Points, in no order, along strands that fork and pass close to each other.
Two points are linked if the straight distance between their rows is under 49.6. Some points are linked to none.
Mok: [ -3  45 -10 -22  -7   4   5 -12   6  14  -2   4   8   7  29 -18  -1   8
  14   1   9   4]
Rof: [  0  -5   9 -11  -6  -6 -14  29 -24 -14  -8   7 -10   1 -30  -4   5   4
  -4   3  -1 -10]
bul: [  0  12   3  -4 -25  -5  -5 -25   0   7  16  -2  24   5  17   2 -13  -6
  -7  22   6  -1]
pup: [ -6 -27  11   5   7   0   3 -11 -12  10 -10   0  -6   2  -9   6   1   9
   6  12  -2   8]
Sis: [ -8   7 -14  17   3  10 -21  -3  38   8   2 -16  -8   0   5  -9  -2  12
 -20  14 -28   9]
fub: [  5   1  -6  -4   5  -8 -23  11  -9   2 -22  -8 -21  -7 -25  -8 -17 -16
 -28  -9  28  -3]
Nanu: [ -2 -12  11   0  -3  -6  -2   9  -8 -28  14  16   7  10  -2  24   7 -17
 -15 -29  16 -38]
Tavon: [ -4  18 -10  11  14  -3 -14  -8  10  13  13  -5   7  16  17  -6 -13  -1
 -13 -17   9   6]
Levo: [  9 -17  22 -10 -11 -10  -3   2  -9 -24  14  15  -3   3  11  26   4 -13
   2 -25  18 -23]
Galob: [ 15   3   5 -24  -2  29 -17 -15  -3  -7   3 -27  -4  -5 -23  10   3 -10
 -12  13   6   8]
fipot: [ -6  -6  -5  12  -4 -19 -25  21 -15  -5  -6  -3  -9   5 -28  -6 -14   2
  -4  -4   0   4]
kekug: [11  0  4 -7 16 -6  2 -6  7  6 -1 21 29 -7  9 -4 11 -8  0 -8  6 -8]
nafo: [  4  10 -14   6 -21  -4  26  13   7  -7   0  -1  -4   1  12  27 -25  -8
  24 -13  -1  -2]
kod: [  8   3 -25 -15 -11   7  23 -15   6   9 -31  -7 -13  -6   0   1 -10  -4
  30   4  -6   2]
dag: [ -5 -12  35   6  13  -9 -28   5 -22 -19  16   3  -2 -11 -15   7  11 -12
  -7  14   4  10]
zol: [  2  23 -33   8  -3  12   9   5  22  -9  -8 -10 -18   6   7 -10 -14  -3
   7 -17 -29   4]
Zegi: [  0 -17 -28   1 -20  -1   9 -27  17  20 -14 -15  -5  18  10 -16 -18   8
 -12   7 -17  -4]
Vekas: [-23   9 -14  18 -16  -5  25 -10  16   8  29   8  12  -5   8 -20  42  24
   2  15  -8   7]
robif: [  2  -1  -4  -9   0   4  25 -10  -1   9  -8   6  12 -16  -1  -5  26  -1
  18   8  -3   9]
Tosis: [  2 -10 -13   7  -5  12  12   7  13   2 -22  -7 -26 -10  -8   1 -16   7
  18  10 -30   4]
Fepi: [-17   8 -28  20 -16  -1  15 -13  10   9  22  -1  27  -8   9 -32  40   5
   3  19 -14  -4]
sel: [  0 -18  -6   1  14   4 -27 -10 -12   5 -19 -22  -8   1 -32  -9  -6  -9
 -18  -1  18   8]
logi: [ -1   8  16 -10  22  11  -2  21 -16  -6   0  15 -13   0   6 -13  18  14
   0   2 -12   1]
Pigas: [ -5   8  -1  -2   4  25 -16 -14   9   7   0 -24 -15   1  -5   3  13  -1
 -16  10   4   8]
nuro: [  8 -15   5   2  13  -6  17 -10   6  16 -16  20  21 -11  -1 -12  15   1
  12   0  -8   7]
ses: [  0   2   0   6  -2  -4 -14  -5  -6   0  16 -10  28  22  -8 -18  22  25
  -9   6 -10   8]
voze: [  2  14  -3  -7  -6   8  -8  21 -11  -1  -9 -19 -34  -1 -10   0 -18 -14
 -31  -8  19   1]
Pofog: [  0  18  13 -18  10  22   6  -2 -12   2  -1   5 -15  -4  16 -11  31  14
   6  13 -13   4]
sevi: [ -5  -2  23  -2  11   4 -12   2 -20 -19  10  11 -20 -13   7  -1  25  -3
  -1   8   3   0]
nazu: [ -2  -4   4   7  -4   1  -5 -18   6  19   6  -9   3  20  23   4  -6  19
 -24  17   1   1]
sugi: [  6   2  18  -4   7   9   2  22   2  -2  -1   0  -7 -17  -6   4 -14  -1
   8  12 -16   3]
Geg: [ -7  10 -14 -17 -12   7  29   2  -9   3 -16   6 -16  -3  13  11   1   5
  33  -1   9   2]
Reken: [ -1 -18 -15   8  -6  -2   2 -22  29  11 -26 -11 -13   0  16 -13 -21  13
 -11  13 -24   8]
Bagur: [  9  14 -22  12 -10  -5   2 -14  13   0   2  -5  19  -1   1  -7  -6  -8
  14 -14  -3   6]
Lumo: [ 1 28  0 -7 -2 -6  8 -7  3  8 12 16 19 14 35 -8  2 10 -1 -5  8  2]
pel: [ -2   8  -7   4 -10   4  -5 -20  -3   1  15 -15  20   6  -5 -19  37  26
   2  24  -9   7]
Novif: [ -2   7   6  -5  12 -20   5  34  -4   4  -9  17 -17   0  18   6 -32  -1
   1 -11  14 -17]
Fer: [ -2 -25  -3  21  10 -10  -4 -28  18   1 -22  -8  -6  -8  -2  -4 -20  -2
  -1   4 -14  16]
funek: [  6  18 -26  13  -5   2  12   2  17 -13  -4  -7   4   0  -3  -8  10  -5
  16 -17 -19   6]
lata: [  0   1 -30  17   3  -3   7 -33  13  11  -2  -3  10   0   7 -13  13  -9
   4   2  -5   0]
bame: [ 16   9  14 -16   8  13 -10 -24  10  14  -7  -8   0 -20   7   3  -7 -14
  -6  33   5   4]
Neme: [  4 -23   1   0  17   5  13  19  -9  -9  -1  15 -13   7   8  22  -5 -11
 -10 -11   9 -19]
Babiz: [ 14 -11  11   2  -5  -4 -17   0   3  -5  17  -7  26   5  -9  14 -18  -1
 -11   0  -4   3]
Fal: [-10 -27   0  29  -3 -20 -13 -12  12  -1  -8 -12  -4   5  -7   2 -40   0
   7 -11  -4  10]
rovo: [  7  -5 -11  -3 -17  -9  -3 -12  -5   0  13  -4  36  24  -6  -2   7  16
  -2  -7   0   3]
tez: [  9  -2  33  -1 -13  -6 -15  20  -2 -27  23  -3  24  -3 -16  12  -4  -4
  -8 -10  -4  -1]
Vetik: [  9   2 -12  -6 -13   4  11  -3   7  -6 -22  -4  -9 -15 -20  -1  -6  -5
  32   5 -17  11]
bovum: [ 18  -5  25 -29  -5  21 -10 -13  -5  -3 -10 -13  -5 -16  -8  12  -6  -6
  -1  27   1   7]
vub: [  3  17   9  -2   1   5 -11  19   0   1  -4  -7 -23 -23  -4   8 -26 -17
   5  16   4   5]
Tovuv: [  1  -4  20 -12  -1  -8   3  22   4  -6 -22  11   5 -24 -41 -11   5 -17
   5   1  -7 -30]
fad: [ 12  30 -15 -24  -1  20 -10   8   6  -3  -4 -13  -3   8  -3  -1  -8 -13
  -3 -18  13  -5]
ser: [  2  14 -26  -7  -5  -4  23  13  -1  -2 -15  14 -12  -7   6  10 -13 -12
  30 -17   5 -12]
Kif: [ -7  -1  34 -18   2 -13 -13   6  -9  -8 -16  13  15 -22 -29  -7   9  -8
   4   1  13 -19]
Mol: [  1  -9   9  18   4  -7 -12 -21   0   5  12  -4  21   0  -3  12  -3 -10
  -1   2   9   7]
diz: [ -8  10  -2 -15   2  25  -6 -20  -8  -2  -3 -12 -20   5   4  -3  28  15
  -3  15   5   3]
fuzon: [ -1   1 -21  -1  12   6  -2   6  -6  -2  -3   1   3  16  -3  -2  17  10
   4 -12  -2  -1]
nuseg: [ -9 -13  15 -23  -8  -2  12  11 -21 -11 -17  18 -11 -12 -13  -2  23   3
  21  -2   3  -6]
bege: [-15 -26   6  29   7 -21 -14   6  -9   5  -7  -3 -10  -2 -18   3 -29   0
   5   2   6   9]
guroz: [ -8 -12  12  33   0  -9  16  14  10  -1  28   7  16  -1  -9   1  11   4
   1  -6 -15  15]
Nodap: [ -9  24   3  11  14  -9  -5   7   2   8  17   9  16  23  33  -2  -7  12
  -4 -20   5   0]
goke: [ -9  -8  -5  16   2  -7  30   1  12   4  26  10  14  -5  -3 -12  32  12
   1   5 -10   9]
rul: [ -6  -5  -1  -4 -15   1  24 -24 -10  -3   1  10   5  -2   9   1  30  11
  16   7  13  11]
gopat: [ -2 -16  10 -19  -6  -7 -14   7 -25 -10 -14   1 -21   6 -18   2  -3   8
  -5   4  16  -1]
rire: [ -1 -17  -4   0  12   3  -2  12 -16 -18   3  16 -15  14  -5  22   2 -19
 -26 -19  18 -37]
zupo: [ -2 -19   1 -18  -4   6 -19  -5 -17   1 -10 -16   0  12 -28   5  -6  -2
 -11  -6  15   2]
Tam: [ -8 -32  23   8  20  -8   6  -6 -14 -11   7  26   0 -12   2  11  28  -7
   0  -6  15  -1]
fod: [ -4   8 -20   7  -9   6  -1 -20   4  13   7 -14   5  25  10   2   2   9
 -15  -4  13   0]
Lezi: [  2  -7   4   5   5   3  33  17   5  14 -17   7 -25 -15   7  11  -8   5
  24  10 -24   2]
bepat: [ -8   0 -10  10 -21 -10   8   4  -3  -8  10   3  12   6  -4  22 -13  -7
  19 -17  12   3]
fulo: [-10 -26  18  21   3 -14   8  19  -4  -7  18  19   8  -3  -9  12   0   4
   5 -11  -3   8]
Setaf: [ -5  23   3  -6   7  17  -3  14  -5   2   2 -15 -31   0  13   1 -13  -8
 -23   0  13   0]
vilez: [ -2  34  -5 -28   3   7 -12   0  -3  -1  -3  -1  -1   3   6  -8   1  -2
   8  -9  16   0]
sapel: [ -6 -29  18   8 -14 -19   6   6 -12 -20  22  14   8   8   4  27  -2   0
   1 -16  16  -3]
zefa: [  7 -12  11   2  33 -11   2  35   3  11 -13  17  -7  -2   8  -1 -29   1
  -4  -7  -8 -18]
vuf: [ -2  -5 -21   7 -27  -3  24 -21 -14 -12  10   4  12  18   9   7  30  10
  11  -1   9  -1]
gamab: [ 10  19  11 -16   9  17  -2  -5  10  13  -9 -17 -16 -24   5   8 -22 -13
   1  16  10  11]
buk: [ 15  -7  26 -18  -4   9 -14  19  -4 -27  17  -1  11   4 -17   6  16   2
 -17  -9 -13 -23]
tifu: [-13  21  14   6 -13  -4   4   9   9   9  18   3   1   9  33  -5  -2  34
  -2  15 -14   3]
Napel: [  1  -7 -10  16 -26 -20   1  -2  -2   0  16   1  35  18  -7   6  -7   9
  13 -17   6   6]
dufen: [  3 -22  -8   5 -14   1  -2 -20   8  28   0 -14  10  13  12 -12 -13  11
 -26  27 -22  -5]
Zaner: [ -9  15 -28  14   6   4   1   9  -5 -16   0  -7 -10   1 -13  -3  13  -8
  20 -14  -3   6]
beg: [ -2  20   1 -15  16   2   7  27  -6  15  -4   2 -37   4  25   0 -21   2
 -10  -4  17  -5]
nud: [-17  -3 -27  26  -1  -8   9 -28   6  19  11   5  23  -4  19 -22  30  -8
   5  20  -6  -3]
fakek: [ 18  25 -23   3   3  12  -8   6  21  -7   5 -11  -4   9   6 -11 -16  -9
 -12 -21 -24   3]
Ged: [ -3  -2  31 -10  10 -11 -36  -1 -12 -13   2   1  15 -16 -25  -5   5  -9
  -7   7  14   2]
soro: [ -2  -9  -2   6  19  -2  19  16  -7   6 -10  19 -18 -11   8   9  -5  -9
  11  -3   0  -3]
zituf: [ 22  19  -9 -15  17  27  -1   7  12   4  -3 -16  -9   9   6 -12  -6  -9
 -26 -18  -6  -2]
devu: [ 16 -13  25   0  22  -4   5  25  11  13  -4   7   3 -16   7   1 -24  -2
   3  11 -23   0]
pidu: [ -1  -3  19   0  14  -9 -14 -15   1  -3   9  14  21   1   7   9   5  -6
  -5  -5  22   0]

A fork is a point with three links, a tip a point with one. Leave the first point through the second and follow the links. Name the first fork or tip that comes.
diz, Pofog | Tovuv
kod, Vetik | funek
buk, tez | vuf
Geg, ser | pel
vuf, rul | buk

Name the points in between on the shortest way along the links from the first point to the second, in order.
zefa, logi | devu, sugi, vub, gamab, bame, bovum, Galob, Pigas, diz, Pofog
Fal, fakek | Fer, Reken, Zegi, dufen, nazu, fod, Tavon, Nodap, Lumo, Mok, vilez, fad, zituf
Neme, pel | soro, Lezi, Tosis, Vetik, kod, Geg, ser, nafo, bepat, Napel, rovo, ses
goke, Zaner | Vekas, Fepi, nud, lata, Bagur, funek
fub, gamab | voze, Setaf, beg, Novif, zefa, devu, sugi, vub
sel, Reken | zupo, gopat, Rof, fipot, bege, Fal, Fer
